Points on a hilly landscape, in no order, each with its height.
A ball rolls from a point to whichever of its 6 nearest points has the largest drop for the distance, and stops where none of them is lower. Distance is the straight distance between rows; heights are no part of it.
k_24 (h 67): 90	104	76	91	101	102	97	107	119	75	97	104	110	112	113	110	102	93	87	93	102	100	103	83	97	101	92	114	97	81	110	106	107	115	106	105	108	96	96	100	101	101	101	115
k_675 (h 229): 120	105	103	91	110	96	92	90	94	108	97	89	78	109	110	96	115	134	116	84	109	86	79	134	68	105	90	111	103	98	111	104	107	88	115	116	94	103	90	83	96	100	115	104
k_737 (h 485): 93	108	108	109	96	98	98	101	91	120	113	84	90	101	83	89	94	92	115	89	111	98	94	100	112	97	127	117	100	139	91	94	93	76	89	97	92	98	113	83	106	97	92	73
k_802 (h 128): 132	115	119	93	108	95	88	87	99	129	89	86	67	109	91	96	116	122	109	100	121	60	86	137	75	121	107	95	107	115	106	113	120	87	127	115	90	104	94	87	94	100	109	96
k_287 (h 270): 96	101	96	97	88	116	106	116	99	97	107	98	102	101	86	109	96	92	87	115	103	115	116	91	126	87	108	101	89	113	82	92	98	107	89	95	103	86	105	116	104	103	105	103
k_508 (h 514): 92	97	97	113	73	99	114	102	95	106	109	103	113	79	87	97	89	89	87	105	102	101	116	105	136	92	113	91	97	146	73	65	93	91	85	85	107	99	114	117	119	96	93	90
k_413 (h 271): 92	103	100	93	89	116	104	119	107	97	109	98	105	98	86	100	91	93	85	106	104	116	115	93	126	89	111	107	96	120	79	94	100	109	82	93	104	90	105	113	107	102	95	100
k_589 (h 217): 85	93	75	96	100	105	100	119	109	70	92	113	122	111	109	113	93	89	79	97	97	109	104	77	98	89	98	104	91	83	104	102	100	118	92	108	112	108	92	102	98	99	102	110
k_143 (h 238): 107	96	112	104	110	94	88	92	107	104	96	92	87	105	110	91	105	130	114	94	96	90	76	130	66	106	95	98	97	80	118	106	96	93	111	122	95	102	95	97	95	97	114	109
k_859 (h 299): 89	106	91	105	78	111	97	101	97	106	108	101	96	94	90	98	90	94	89	110	105	105	108	106	115	105	117	112	87	134	79	83	96	96	80	97	84	97	104	111	103	98	92	90
k_800 (h 571): 119	114	111	82	105	87	82	91	106	128	88	89	70	117	90	88	110	115	111	90	129	63	85	136	84	107	114	93	109	117	102	108	123	80	118	115	89	103	91	98	100	101	100	87
k_730 (h 110): 127	114	126	95	106	98	92	78	97	129	88	80	64	115	95	91	125	132	116	103	114	67	87	148	71	123	103	96	100	108	111	116	128	92	126	120	86	105	98	73	99	100	110	85
k_849 (h 125): 99	98	98	117	71	96	106	110	89	115	108	94	114	81	89	93	86	92	93	103	104	96	112	111	142	87	126	93	101	152	76	61	97	92	78	84	92	101	107	115	116	94	91	83
k_701 (h 417): 122	94	117	95	118	96	93	85	112	100	93	122	75	125	120	102	105	126	103	108	81	96	83	136	60	114	80	98	102	68	115	122	106	91	110	120	92	118	87	80	83	109	99	120
k_572 (h 307): 105	89	104	102	126	96	105	89	90	67	88	97	97	114	117	110	112	118	109	115	85	104	104	110	80	115	76	81	111	48	126	120	94	101	115	104	112	100	100	81	84	105	100	126
k_980 (h 293): 124	112	114	93	100	90	77	86	108	136	93	75	63	115	95	81	115	118	110	83	122	69	81	140	77	117	111	95	107	119	97	119	136	83	124	116	86	101	94	85	101	100	98	81
k_73 (h 119): 116	102	120	94	111	95	92	85	111	85	86	123	92	141	118	110	116	140	100	108	73	102	94	122	63	114	72	92	105	64	131	125	102	87	115	122	103	112	101	76	75	111	100	128
k_933 (h 257): 84	90	92	116	99	115	114	115	95	76	107	109	139	96	91	111	101	76	79	101	82	136	110	64	108	86	97	98	97	91	95	90	82	125	85	74	112	103	97	112	104	97	90	94
k_299 (h 165): 101	98	104	95	109	96	102	96	92	128	102	101	81	89	101	85	92	82	118	92	113	89	92	96	99	100	111	102	92	109	100	102	94	79	102	104	86	98	96	90	110	98	91	89
k_278 (h 311): 93	94	95	108	83	114	106	120	102	95	112	104	107	91	88	99	89	91	87	108	110	109	112	104	123	91	105	109	97	133	70	81	102	98	85	92	106	90	113	121	108	103	92	91
k_452 (h 60): 125	107	104	94	115	95	94	95	97	113	94	98	71	100	104	98	115	123	118	86	114	85	78	127	70	108	101	109	103	104	104	101	107	86	125	121	99	101	89	87	95	96	116	103
k_254 (h 171): 112	91	110	90	114	98	96	83	103	99	94	106	82	104	117	101	103	120	111	112	87	98	77	124	74	111	82	88	96	68	118	112	97	96	112	120	91	104	92	97	88	105	105	115
k_78 (h 196): 89	110	85	97	95	98	88	89	109	91	96	98	97	94	112	108	115	105	100	101	106	92	105	83	92	115	88	110	98	77	111	118	109	109	107	97	108	95	100	94	103	103	96	113
k_782 (h 260): 117	92	114	96	120	97	99	83	109	89	90	128	85	127	116	106	107	132	104	106	80	99	84	124	65	116	74	85	103	69	119	120	109	90	112	119	97	114	92	82	85	111	94	126
k_104 (h 300): 111	94	120	92	121	91	99	76	114	74	89	118	99	136	115	123	119	132	104	113	81	106	94	114	60	112	72	93	92	51	137	126	101	88	122	124	107	103	115	88	63	119	110	137
k_471 (h 102): 89	99	82	89	98	96	92	109	113	75	89	109	116	101	106	115	99	88	87	95	83	102	105	82	92	97	95	106	93	61	112	105	98	130	109	110	117	109	102	97	83	101	116	115
k_775 (h 167): 97	95	110	106	111	96	80	98	93	107	80	100	85	104	103	90	110	111	118	85	105	93	91	104	84	107	96	93	94	93	108	104	98	89	103	112	108	100	90	90	106	95	102	96
k_523 (h 85): 94	95	91	113	83	96	115	113	110	85	118	93	137	77	85	80	84	81	84	101	105	116	109	76	142	84	96	101	112	123	85	81	87	102	80	76	119	100	111	122	106	95	101	92
k_804 (h 52): 91	95	88	114	77	102	102	108	97	101	111	103	108	85	95	96	89	92	89	108	110	103	114	106	131	93	112	105	99	148	68	71	98	95	79	87	98	96	110	114	115	100	90	88
k_317 (h 70): 90	114	77	91	101	99	89	99	117	83	99	102	104	102	109	108	107	98	93	99	106	101	103	81	95	109	88	116	97	74	107	118	111	110	107	99	114	95	101	95	100	100	95	114
k_89 (h 328): 123	108	113	88	113	92	99	88	105	110	105	84	73	118	120	97	114	140	107	94	102	87	79	136	60	102	87	99	106	86	121	112	103	94	116	117	84	110	97	81	94	97	114	100
k_434 (h 347): 93	101	98	114	69	87	114	112	93	123	112	107	119	68	83	88	81	78	98	92	91	103	113	99	152	83	118	91	112	150	75	59	101	101	77	83	111	90	116	124	122	101	102	87
k_512 (h 186): 106	96	110	107	107	103	82	96	95	105	92	96	85	103	109	93	110	120	123	86	102	95	77	115	78	106	96	95	100	87	113	105	96	91	104	119	108	102	90	94	104	94	114	101
k_137 (h 327): 122	105	113	86	121	93	102	84	104	111	99	87	76	129	127	103	110	143	109	102	109	73	84	137	54	107	84	97	105	88	116	119	110	93	111	117	81	110	102	75	94	99	105	99
k_274 (h 252): 85	88	85	100	103	106	99	112	110	75	92	115	133	107	103	117	86	81	77	106	96	108	101	64	95	86	99	96	94	72	101	99	91	125	94	106	121	100	100	108	92	99	97	103
k_583 (h 285): 97	96	99	96	96	113	115	119	94	91	107	103	108	90	86	114	97	84	81	116	97	109	113	84	125	85	108	109	91	109	85	94	90	110	99	92	103	89	103	110	106	98	110	103
k_126 (h 248): 113	101	100	99	118	101	80	100	90	113	90	105	79	103	106	88	104	112	127	84	110	86	86	112	85	107	107	98	98	102	101	102	103	85	115	121	102	103	91	91	104	95	105	101
k_42 (h 199): 89	109	98	106	87	102	98	98	93	120	109	94	93	98	90	89	88	91	102	102	103	96	99	94	109	101	123	116	92	124	100	97	97	89	85	102	80	100	106	97	107	100	97	84
k_830 (h 216): 104	96	106	92	117	87	92	96	94	128	95	104	83	96	102	86	93	90	123	87	112	80	89	94	93	100	111	98	92	105	95	101	100	75	110	110	95	98	92	92	110	100	99	93
k_385 (h 386): 119	102	114	92	113	90	94	86	106	106	95	89	82	122	124	96	106	133	106	95	100	88	79	133	61	101	87	98	105	84	119	111	100	94	113	118	85	113	95	85	91	96	111	102
k_50 (h 283): 121	102	110	95	114	92	98	95	104	109	99	85	75	118	112	98	113	139	113	89	106	88	76	137	63	107	86	105	104	87	117	106	106	95	118	115	91	108	100	84	95	99	120	107
k_130 (h 505): 84	89	81	101	102	105	111	124	101	72	102	108	127	111	100	113	91	80	84	100	96	119	98	70	102	82	100	96	88	89	98	91	89	112	100	100	104	107	94	108	106	95	96	103
k_690 (h 361): 115	95	118	95	114	88	102	86	106	105	95	90	82	112	115	96	102	132	108	101	96	87	72	134	66	105	94	98	105	76	118	112	96	99	113	122	89	106	101	93	90	99	117	109
k_534 (h 206): 98	94	97	106	103	110	114	116	91	86	107	113	126	81	91	106	102	68	86	100	84	128	102	71	117	87	97	102	92	109	88	89	90	120	92	84	109	108	101	106	101	94	96	106
k_389 (h 103): 81	92	93	118	81	121	114	101	99	80	106	102	149	90	90	113	93	83	72	107	79	134	120	56	115	86	101	102	106	75	96	99	80	131	85	64	112	97	96	125	89	102	93	90
k_369 (h 240): 103	91	110	91	113	91	100	102	95	130	102	88	79	104	93	95	95	92	123	89	127	79	88	106	91	93	116	100	98	117	97	95	100	73	108	107	92	93	102	99	106	101	102	79
k_384 (h 333): 84	94	90	117	89	121	113	112	93	80	105	106	142	84	90	111	96	77	75	101	78	143	114	58	120	89	97	103	105	95	95	95	83	127	85	70	108	101	99	116	94	98	93	88
k_636 (h 253): 91	107	91	110	82	110	97	98	98	114	110	98	92	95	96	95	89	87	92	106	96	100	107	103	115	103	120	119	91	126	85	90	97	92	78	99	81	102	103	106	102	103	91	89
k_418 (h 58): 92	105	85	86	101	102	91	102	108	80	100	90	104	101	116	110	106	97	100	94	90	101	108	86	90	103	84	106	100	59	116	124	104	120	107	103	112	97	100	92	94	98	105	118
k_51 (h 716): 80	113	95	102	98	94	89	85	106	106	87	105	96	109	98	105	106	94	100	110	108	93	111	87	99	108	96	98	96	93	110	109	104	103	102	95	96	90	93	97	105	96	103	105
k_156 (h 245): 82	86	83	117	80	124	128	96	102	72	111	106	146	80	94	118	92	80	75	108	79	133	124	57	122	86	103	112	110	74	96	96	77	137	87	64	112	95	108	122	89	101	100	97
k_87 (h 355): 89	99	74	98	100	98	113	106	105	79	105	110	110	109	103	112	94	89	88	104	107	109	110	77	111	99	100	104	95	95	102	92	97	105	105	102	95	95	96	102	101	95	98	111
k_683 (h 291): 92	96	97	112	92	116	108	114	93	81	109	112	139	80	86	105	93	72	76	100	81	135	108	64	119	92	95	105	100	103	89	89	83	125	84	71	112	105	95	119	93	97	93	89
k_914 (h 107): 89	112	76	98	98	95	99	93	117	81	100	103	105	110	108	106	106	95	91	98	109	100	108	84	98	104	96	113	99	83	109	111	102	111	104	98	104	88	94	98	101	101	101	113
k_92 (h 639): 90	94	75	98	108	105	119	118	101	74	105	115	114	105	99	114	99	81	81	96	100	117	100	78	110	89	102	99	88	93	100	92	91	110	99	101	98	101	95	106	107	94	104	107
k_613 (h 557): 124	98	120	85	125	90	101	77	109	106	95	101	79	122	128	108	102	132	96	110	93	80	91	131	57	113	81	96	104	77	115	123	101	86	110	123	88	124	104	74	86	107	107	118
k_474 (h 214): 90	109	93	93	91	108	106	112	103	100	103	98	92	107	92	110	89	91	90	112	97	106	116	91	121	87	107	106	95	110	95	100	99	109	92	96	91	87	100	108	107	99	103	99
k_906 (h 149): 90	101	100	97	105	99	90	96	91	126	100	103	83	97	99	89	96	87	115	90	98	95	97	92	102	101	109	103	97	108	101	102	108	87	93	94	83	102	95	91	111	91	88	89
k_905 (h 385): 96	96	96	111	71	90	112	108	95	115	107	108	117	69	84	93	87	86	95	100	91	99	114	104	145	87	111	89	106	147	71	65	94	102	81	85	109	96	116	128	119	100	99	88
k_793 (h 134): 92	101	83	92	102	103	92	116	111	70	97	109	119	108	108	114	92	82	84	97	97	106	101	73	92	93	98	104	98	71	106	105	94	127	101	112	115	107	94	101	87	101	107	111
k_828 (h 169): 87	110	93	98	86	114	95	103	100	112	110	103	86	100	92	98	89	92	104	107	96	108	110	94	110	99	112	113	92	112	95	99	103	99	86	97	80	97	93	108	106	101	89	91
k_268 (h 38): 92	95	107	110	103	103	83	91	100	108	84	101	91	99	101	95	110	111	114	94	95	91	92	99	85	111	95	89	98	90	109	111	99	97	106	109	107	93	96	94	105	90	106	101
k_576 (h 237): 90	100	106	105	104	96	81	102	95	112	88	103	93	107	102	91	102	100	113	89	103	91	99	98	93	105	99	89	95	97	104	108	104	95	97	100	101	102	88	92	111	88	95	92
k_755 (h 47): 128	114	118	88	101	95	86	82	102	130	89	79	66	109	91	87	121	122	114	99	124	59	87	136	73	119	111	98	107	111	103	113	127	87	122	115	92	102	90	85	101	99	103	88
k_208 (h 297): 95	97	89	112	77	95	115	109	105	97	113	110	115	74	85	93	91	95	89	106	109	113	114	99	137	89	105	98	100	139	72	68	99	98	82	78	106	93	110	121	110	103	88	93
k_974 (h 250): 98	93	96	96	116	95	96	90	95	73	92	90	107	101	118	113	113	110	108	106	83	100	111	101	89	109	79	90	110	43	122	124	92	117	114	98	108	103	106	81	86	101	102	125
k_44 (h 174): 105	91	108	93	120	103	93	90	94	78	90	102	91	115	113	107	106	124	115	112	90	103	97	117	76	111	71	77	110	56	121	121	105	105	114	106	103	99	96	92	80	111	97	123
k_845 (h 189): 85	115	93	94	89	108	104	108	101	108	97	98	90	109	91	102	93	90	93	101	101	105	116	91	119	92	111	102	99	103	100	101	110	107	94	93	86	94	95	105	104	94	90	94
k_635 (h 219): 82	82	95	100	103	107	105	108	106	79	93	116	133	108	103	117	89	77	76	112	90	116	102	57	94	83	103	91	90	71	96	98	87	127	99	94	121	99	105	117	96	94	97	103
k_448 (h 231): 87	111	101	99	95	99	88	97	96	110	95	106	92	109	97	93	100	90	108	98	101	93	108	94	99	103	104	98	102	99	105	107	106	98	91	87	87	97	88	90	112	87	93	94
k_527 (h 65): 95	104	90	89	102	92	95	105	103	76	89	97	110	98	113	116	108	92	91	94	82	100	112	88	91	105	90	109	103	58	117	116	100	128	110	104	108	109	102	88	93	97	110	121
k_364 (h 325): 106	100	96	103	72	96	105	121	88	121	111	92	115	73	97	84	88	90	100	87	94	98	111	106	146	86	125	95	107	159	75	61	108	101	78	93	97	110	109	120	121	96	89	75
k_162 (h 138): 105	91	106	94	112	102	86	89	95	93	93	104	85	110	117	105	106	114	115	110	87	105	88	118	75	117	76	90	98	61	118	117	108	100	117	110	101	92	92	99	93	111	97	118
k_984 (h 320): 132	112	109	88	112	89	93	86	101	120	91	93	70	104	98	96	114	123	113	90	118	74	86	134	76	110	109	105	109	113	104	104	111	87	122	118	94	100	90	91	95	97	113	102
k_225 (h 235): 103	102	105	102	114	95	85	95	92	119	93	107	84	97	106	85	99	96	122	89	109	88	95	100	90	101	103	90	96	103	99	102	103	86	101	105	96	104	88	93	110	95	98	98
k_871 (h 358): 96	105	93	93	101	107	121	113	97	88	102	107	108	99	92	115	100	83	83	110	103	113	112	83	126	85	101	99	86	102	90	91	89	107	95	99	97	96	103	111	108	96	108	110
k_437 (h 286): 94	111	95	97	99	107	114	114	95	87	105	104	100	107	91	112	102	89	83	110	100	107	120	89	124	86	109	102	92	106	97	95	97	109	94	98	97	83	99	111	100	95	110	105
k_691 (h 198): 104	93	102	92	121	103	97	92	91	79	98	93	95	104	117	110	109	112	110	111	92	101	109	107	85	113	72	84	109	51	122	119	104	110	112	101	108	97	103	89	88	103	101	121
k_25 (h 372): 99	106	97	111	83	100	100	107	87	111	110	86	104	98	96	87	89	98	104	100	109	93	105	110	132	92	129	108	104	150	76	74	97	89	80	95	86	106	101	98	107	93	91	74
k_556 (h 499): 93	97	90	122	85	121	108	105	92	78	110	111	140	77	92	102	84	71	78	102	83	131	121	60	124	98	100	103	108	107	86	92	89	128	74	67	115	109	92	123	92	105	88	91
k_416 (h 304): 102	100	101	110	66	94	108	112	89	119	110	96	112	78	92	93	84	87	95	96	93	100	120	108	144	86	118	94	107	155	73	57	105	100	75	89	101	104	112	120	120	101	100	83
k_189 (h 337): 109	101	104	104	67	92	106	123	90	123	112	100	108	71	90	83	81	79	96	81	97	101	113	99	148	87	116	100	112	157	76	58	109	107	71	88	116	98	115	122	123	107	95	81
k_621 (h 193): 94	95	89	115	87	110	109	106	95	77	108	112	139	62	91	95	83	65	78	103	85	125	115	65	134	97	100	106	106	114	82	87	84	124	77	68	118	109	95	124	89	102	88	93
k_940 (h 112): 91	106	105	110	95	94	99	95	97	129	108	87	95	99	85	86	89	92	105	95	110	96	96	91	113	98	124	120	97	130	93	96	94	78	88	98	84	103	108	88	107	96	94	77
k_69 (h 195): 76	84	98	108	98	110	119	103	101	80	102	113	140	95	95	117	96	71	74	108	83	129	106	53	103	85	98	90	97	75	94	91	86	131	94	77	112	97	105	119	95	97	93	98
k_247 (h 234): 113	94	116	96	114	96	97	89	110	80	89	115	93	135	114	109	109	130	110	111	86	104	92	120	69	113	73	82	104	59	127	127	106	93	115	119	104	103	100	83	71	112	103	129
k_774 (h 264): 104	98	112	89	104	97	103	105	92	132	106	86	79	106	83	89	104	97	122	82	125	91	87	109	100	96	114	107	102	129	98	92	105	67	101	97	95	83	109	95	115	101	97	70
k_710 (h 306): 83	113	88	99	95	96	105	98	104	96	99	108	98	109	101	110	102	93	98	109	101	97	117	86	116	96	105	96	98	94	103	104	105	104	104	97	95	88	91	103	102	94	99	105
k_614 (h 319): 107	100	93	106	77	94	104	112	82	117	113	86	112	85	96	87	84	90	108	94	106	95	109	114	140	88	129	100	104	159	75	70	107	95	81	93	91	114	102	103	116	94	90	75
k_499 (h 207): 94	96	100	99	104	104	90	85	102	99	99	98	90	94	111	97	110	110	119	103	92	104	89	109	82	120	76	94	100	67	114	116	101	107	110	105	106	89	101	103	97	105	98	115
k_585 (h 153): 87	111	95	94	89	107	98	94	99	118	107	105	87	97	98	93	91	87	106	99	100	101	107	96	106	98	112	110	95	114	95	101	109	94	90	90	79	101	92	103	104	96	90	91
k_423 (h 51): 95	107	83	88	102	101	92	108	112	76	95	94	110	101	109	111	102	97	90	91	90	103	108	89	93	103	93	117	100	64	111	117	102	123	104	103	114	104	98	88	93	98	108	115
k_638 (h 150): 90	95	92	109	86	96	114	116	109	92	118	104	127	80	87	88	86	80	88	100	104	121	105	82	144	85	96	100	108	134	76	77	95	103	77	75	120	94	109	119	109	101	93	95
k_108 (h 227): 94	98	112	94	105	95	100	98	97	133	110	84	86	99	89	92	98	88	118	91	117	92	90	100	101	99	122	109	101	119	103	94	93	77	101	101	92	90	112	92	108	102	97	80
k_825 (h 181): 79	88	90	112	93	119	118	99	103	77	102	111	145	91	94	118	92	78	69	110	83	131	112	46	105	87	102	101	106	70	94	98	79	126	92	71	109	92	104	122	91	102	90	100
k_454 (h 302): 87	105	95	102	81	114	98	115	97	101	115	98	103	96	89	101	91	96	91	108	105	108	111	100	123	92	106	111	95	121	80	90	108	99	79	97	98	89	105	111	102	104	95	94
k_97 (h 158): 91	94	96	112	86	97	112	106	110	85	111	96	135	67	86	90	80	70	78	105	98	114	105	73	141	95	99	98	107	121	79	83	82	118	76	78	118	110	109	125	98	98	99	90
k_816 (h 242): 91	94	100	96	90	115	105	122	104	89	116	99	111	91	87	100	92	91	80	112	105	114	111	90	133	84	101	106	97	125	74	88	93	102	83	89	107	91	113	114	107	98	99	96
k_882 (h 462): 95	112	99	112	88	96	98	100	93	122	108	85	100	101	88	82	91	97	108	92	111	98	98	100	118	97	130	122	102	142	87	93	90	75	87	97	86	104	104	86	104	96	92	68
k_838 (h 239): 97	103	83	111	74	91	125	102	102	104	123	107	122	68	82	88	92	83	91	91	100	122	107	86	150	86	103	93	111	140	74	67	98	103	80	70	107	91	115	128	116	106	97	93
k_319 (h 139): 124	105	117	91	118	95	106	76	93	126	95	86	71	116	111	104	127	133	115	99	111	71	87	146	58	127	97	94	94	104	119	118	122	85	129	114	78	106	103	75	99	97	107	91
k_854 (h 187): 96	99	107	99	94	110	112	120	104	86	114	100	122	77	87	100	91	84	79	107	102	115	109	83	133	84	100	107	100	115	79	93	88	107	88	88	113	94	108	118	105	102	104	103
k_390 (h 368): 93	97	94	113	76	87	121	107	99	108	114	110	118	70	85	85	94	82	93	98	101	110	116	103	144	80	109	96	103	148	73	62	96	100	79	79	106	93	111	123	117	99	96	90
k_266 (h 59): 103	94	101	91	112	106	86	96	92	88	96	93	95	104	115	108	109	114	115	105	92	107	100	107	81	110	80	95	103	56	120	117	112	107	111	97	108	88	104	93	92	105	97	113
k_868 (h 205): 111	100	107	104	105	97	84	95	101	107	93	94	86	108	108	90	110	130	119	84	103	94	71	124	70	105	92	98	103	88	115	102	98	95	107	117	99	103	90	91	98	99	118	102
k_542 (h 288): 110	96	124	97	110	90	91	86	118	81	86	116	96	141	114	120	119	139	108	111	81	103	98	122	60	115	70	93	99	61	137	133	98	85	115	122	103	110	108	84	75	114	108	132
k_913 (h 243): 88	96	107	101	106	104	82	86	98	98	92	99	91	91	107	96	110	110	115	108	93	96	89	108	81	116	87	93	94	76	115	113	98	97	112	111	113	91	97	101	102	101	100	108
k_590 (h 298): 87	89	96	109	105	112	119	122	97	80	108	113	130	91	97	111	98	73	81	94	89	131	104	63	108	85	94	96	88	93	95	92	91	115	91	85	112	108	101	111	108	96	95	98
k_160 (h 162): 94	90	112	113	102	99	81	94	98	106	89	101	86	103	104	96	108	118	121	94	97	91	84	113	78	110	93	91	94	84	116	107	93	93	106	114	108	101	96	95	100	97	110	106
k_195 (h 837): 122	106	112	85	102	89	91	90	107	127	88	87	69	118	89	87	105	113	115	88	133	64	89	129	88	104	116	93	110	119	99	102	122	79	120	115	88	93	89	108	104	98	105	82
k_77 (h 424): 87	114	95	97	95	89	97	90	105	98	90	104	97	111	100	110	106	94	91	107	100	95	120	82	103	99	103	101	99	90	104	103	103	100	103	91	94	89	91	94	109	95	99	104
k_538 (h 658): 91	101	89	117	74	104	102	99	92	104	105	94	113	92	92	94	87	94	94	110	107	96	111	107	125	94	127	107	99	145	78	73	95	94	79	96	92	105	104	111	109	100	92	87
k_873 (h 215): 100	94	101	99	104	114	123	119	101	91	112	109	122	83	91	108	99	75	80	110	91	123	109	74	122	89	100	108	88	106	86	96	86	110	96	90	106	103	105	111	108	96	103	108
k_324 (h 194): 104	93	113	103	107	100	88	93	99	102	89	91	91	95	110	101	107	125	122	101	90	97	79	114	71	111	89	91	94	72	119	110	95	97	110	115	101	98	98	100	95	105	109	110
k_655 (h 363): 129	111	117	88	107	93	87	87	102	120	85	86	66	104	88	94	109	117	112	94	124	63	90	130	85	107	111	100	109	114	100	106	118	83	128	115	90	101	91	93	102	101	109	92
k_662 (h 447): 86	96	90	117	85	119	110	107	96	76	107	109	145	79	91	107	94	79	77	103	77	137	118	58	118	84	101	108	114	92	92	90	84	131	82	59	111	101	96	119	89	99	96	87
k_314 (h 126): 127	102	125	94	108	99	83	86	93	142	96	78	61	114	93	76	121	124	121	95	113	69	83	150	74	129	100	92	95	112	105	129	135	85	119	125	85	104	94	72	100	103	101	75
k_468 (h 218): 124	113	110	85	115	95	105	85	98	116	104	85	71	116	118	99	124	132	113	97	112	84	85	140	56	119	91	104	100	97	116	112	120	90	121	110	79	107	100	77	98	99	108	97
k_263 (h 284): 112	90	112	91	115	95	101	83	110	102	93	109	80	115	119	96	98	124	111	111	87	87	75	132	67	109	83	94	99	74	117	113	96	95	113	121	88	108	98	91	87	107	106	119
k_963 (h 166): 107	95	114	96	118	99	93	89	100	88	92	113	88	118	115	103	108	123	117	117	83	106	82	121	69	116	75	78	107	65	122	119	107	101	115	117	98	103	90	92	81	115	93	125
k_376 (h 523): 85	105	98	104	100	96	87	91	96	109	88	103	96	104	101	97	104	98	110	98	101	94	108	92	99	112	95	91	99	95	107	111	101	98	104	99	101	95	91	93	112	97	101	97
k_318 (h 275): 84	93	90	97	100	104	97	110	108	73	92	118	129	102	105	118	86	83	75	113	94	106	101	66	97	87	101	98	92	72	102	102	90	130	103	114	118	102	98	110	89	102	101	111
k_9 (h 296): 124	108	108	97	112	91	104	89	100	111	98	90	71	117	117	96	117	139	112	89	105	87	84	139	59	108	84	103	109	97	113	111	115	92	118	109	82	107	95	77	95	97	107	100
k_181 (h 339): 95	106	97	114	71	87	117	107	101	114	111	103	117	69	83	88	85	78	94	96	94	107	114	94	150	89	108	90	109	148	78	61	95	100	77	79	110	90	116	121	119	97	100	91
k_284 (h 380): 119	95	118	93	115	100	94	85	113	90	86	119	85	138	121	110	111	137	105	108	81	97	89	132	58	111	74	89	103	70	126	126	110	91	115	120	95	120	96	72	82	113	100	129
k_103 (h 164): 99	98	89	96	110	96	96	96	98	74	89	89	108	96	112	121	113	101	103	100	84	98	112	96	91	108	84	98	106	45	125	122	96	119	113	94	103	107	103	80	91	95	104	123
k_386 (h 182): 91	106	100	101	109	97	90	99	96	120	92	103	93	100	106	91	99	91	116	91	97	96	102	94	97	104	101	93	101	101	103	107	109	92	96	95	97	100	91	90	115	94	91	96
k_65 (h 133): 91	101	102	92	101	98	97	94	94	124	107	98	84	94	103	87	88	87	110	91	101	97	102	91	102	96	112	109	93	113	103	103	102	88	94	98	83	99	96	96	108	94	88	88
k_985 (h 177): 90	98	94	115	87	103	111	117	108	87	122	100	123	87	92	90	90	88	85	103	113	116	112	83	137	84	97	97	106	131	70	79	95	98	80	82	115	90	113	127	112	105	93	98
k_46 (h 383): 93	93	73	97	104	102	107	118	108	70	95	108	118	112	105	114	94	85	86	93	101	117	101	73	101	91	103	101	94	83	101	98	98	119	97	102	102	106	94	101	101	98	103	109
k_919 (h 173): 96	94	106	94	105	89	101	98	97	132	106	93	88	97	94	87	90	84	114	90	111	90	95	91	97	95	118	109	93	118	96	102	91	79	99	99	85	98	106	95	107	99	94	85
k_310 (h 77): 121	104	104	90	121	91	95	97	94	117	91	98	74	97	102	93	102	106	122	88	121	73	88	116	88	105	111	102	100	105	97	101	102	81	115	120	99	96	95	98	99	96	108	98
k_957 (h 241): 87	113	78	97	98	97	110	97	106	88	93	107	97	107	101	114	103	91	95	107	102	98	114	80	108	98	103	102	97	95	104	103	97	102	105	94	94	94	92	100	103	97	102	110
k_276 (h 228): 103	98	100	104	118	95	89	95	90	114	89	109	83	100	103	92	104	107	123	81	112	86	86	100	89	106	102	96	100	101	100	100	103	83	110	111	101	100	89	91	104	95	102	104
k_522 (h 332): 89	98	90	114	78	107	109	110	103	92	111	105	113	85	96	95	87	98	87	108	109	107	113	99	127	94	108	110	96	142	70	77	98	98	85	95	108	92	112	118	112	104	87	92
k_441 (h 632): 114	98	107	86	100	88	97	96	107	127	96	89	66	121	92	95	107	103	121	82	131	74	84	127	85	101	118	99	105	122	93	91	118	69	116	108	84	94	93	107	104	102	100	78
k_768 (h 326): 109	91	114	100	123	92	99	79	104	74	88	109	101	128	112	125	116	131	103	116	90	110	90	109	61	115	73	94	97	48	134	131	95	86	113	121	104	100	112	82	64	120	104	132
k_74 (h 321): 95	93	92	100	108	113	118	124	94	80	109	112	118	95	94	109	98	77	80	105	97	127	108	71	120	90	100	103	89	100	91	86	93	109	91	96	101	102	95	108	108	97	100	104
k_752 (h 90): 92	101	93	91	102	106	90	100	101	83	97	89	100	94	119	108	115	102	108	98	95	99	103	93	86	110	78	102	100	59	118	126	108	117	111	98	110	94	105	93	95	104	95	116
k_8 (h 384): 113	90	107	104	124	93	101	83	93	66	83	99	99	126	115	115	108	126	104	117	86	104	98	107	77	114	75	84	106	50	129	119	95	94	118	110	109	102	107	82	70	116	101	134
k_487 (h 251): 92	97	98	96	96	113	108	120	98	94	112	97	113	94	86	106	91	92	86	110	103	111	118	85	126	88	106	105	93	117	76	90	90	106	87	92	109	93	110	111	104	99	100	97
k_424 (h 209): 101	97	105	86	114	90	99	96	92	126	97	91	77	98	97	89	87	92	118	90	122	79	88	103	98	94	115	104	98	108	103	98	100	75	107	107	89	93	99	97	105	98	102	86
k_48 (h 115): 101	100	98	93	113	101	92	103	95	85	94	88	102	99	112	106	113	108	108	103	87	102	110	101	89	106	73	97	99	51	119	126	99	120	108	93	107	97	107	85	95	105	101	118
k_668 (h 463): 94	105	96	117	84	97	97	97	89	111	109	84	97	99	87	87	88	95	95	104	105	95	103	100	124	94	132	116	97	142	84	86	92	87	83	97	85	106	102	96	98	96	94	77
k_275 (h 88): 88	96	90	118	86	103	111	104	99	83	111	106	139	62	90	93	81	64	81	102	95	123	113	61	136	96	101	101	105	115	84	84	81	118	78	77	112	109	101	121	93	106	91	92
k_190 (h 518): 125	109	112	88	98	91	77	88	109	132	89	86	67	113	89	85	107	117	114	91	128	61	83	140	85	113	109	92	109	117	101	106	129	83	121	120	89	108	86	89	99	99	98	88
k_337 (h 287): 126	117	109	95	112	95	99	85	99	113	93	95	68	103	100	102	123	125	113	88	113	76	87	137	64	116	99	107	105	109	107	111	116	85	122	112	89	105	94	81	95	97	113	101
k_112 (h 151): 95	95	99	109	101	109	114	114	100	88	112	99	136	68	81	95	92	72	79	115	96	116	103	71	136	91	98	105	100	117	81	92	80	112	84	82	114	105	108	115	98	101	98	95
k_744 (h 262): 107	97	110	91	121	88	91	99	96	124	92	94	75	95	104	87	94	98	121	89	120	74	90	108	91	99	112	100	99	111	97	96	97	76	113	111	96	91	99	96	106	99	104	93
k_297 (h 170): 98	95	95	106	104	112	112	115	96	85	112	111	134	71	86	98	93	69	79	108	87	128	106	67	125	93	96	108	98	109	86	94	80	114	81	75	111	107	102	114	98	100	98	102

Where does a ball stop that starts at each point below?
k_613: k_266
k_454: k_275
k_137: k_755
k_89: k_755
k_437: k_65
k_9: k_755
k_413: k_65
k_287: k_65
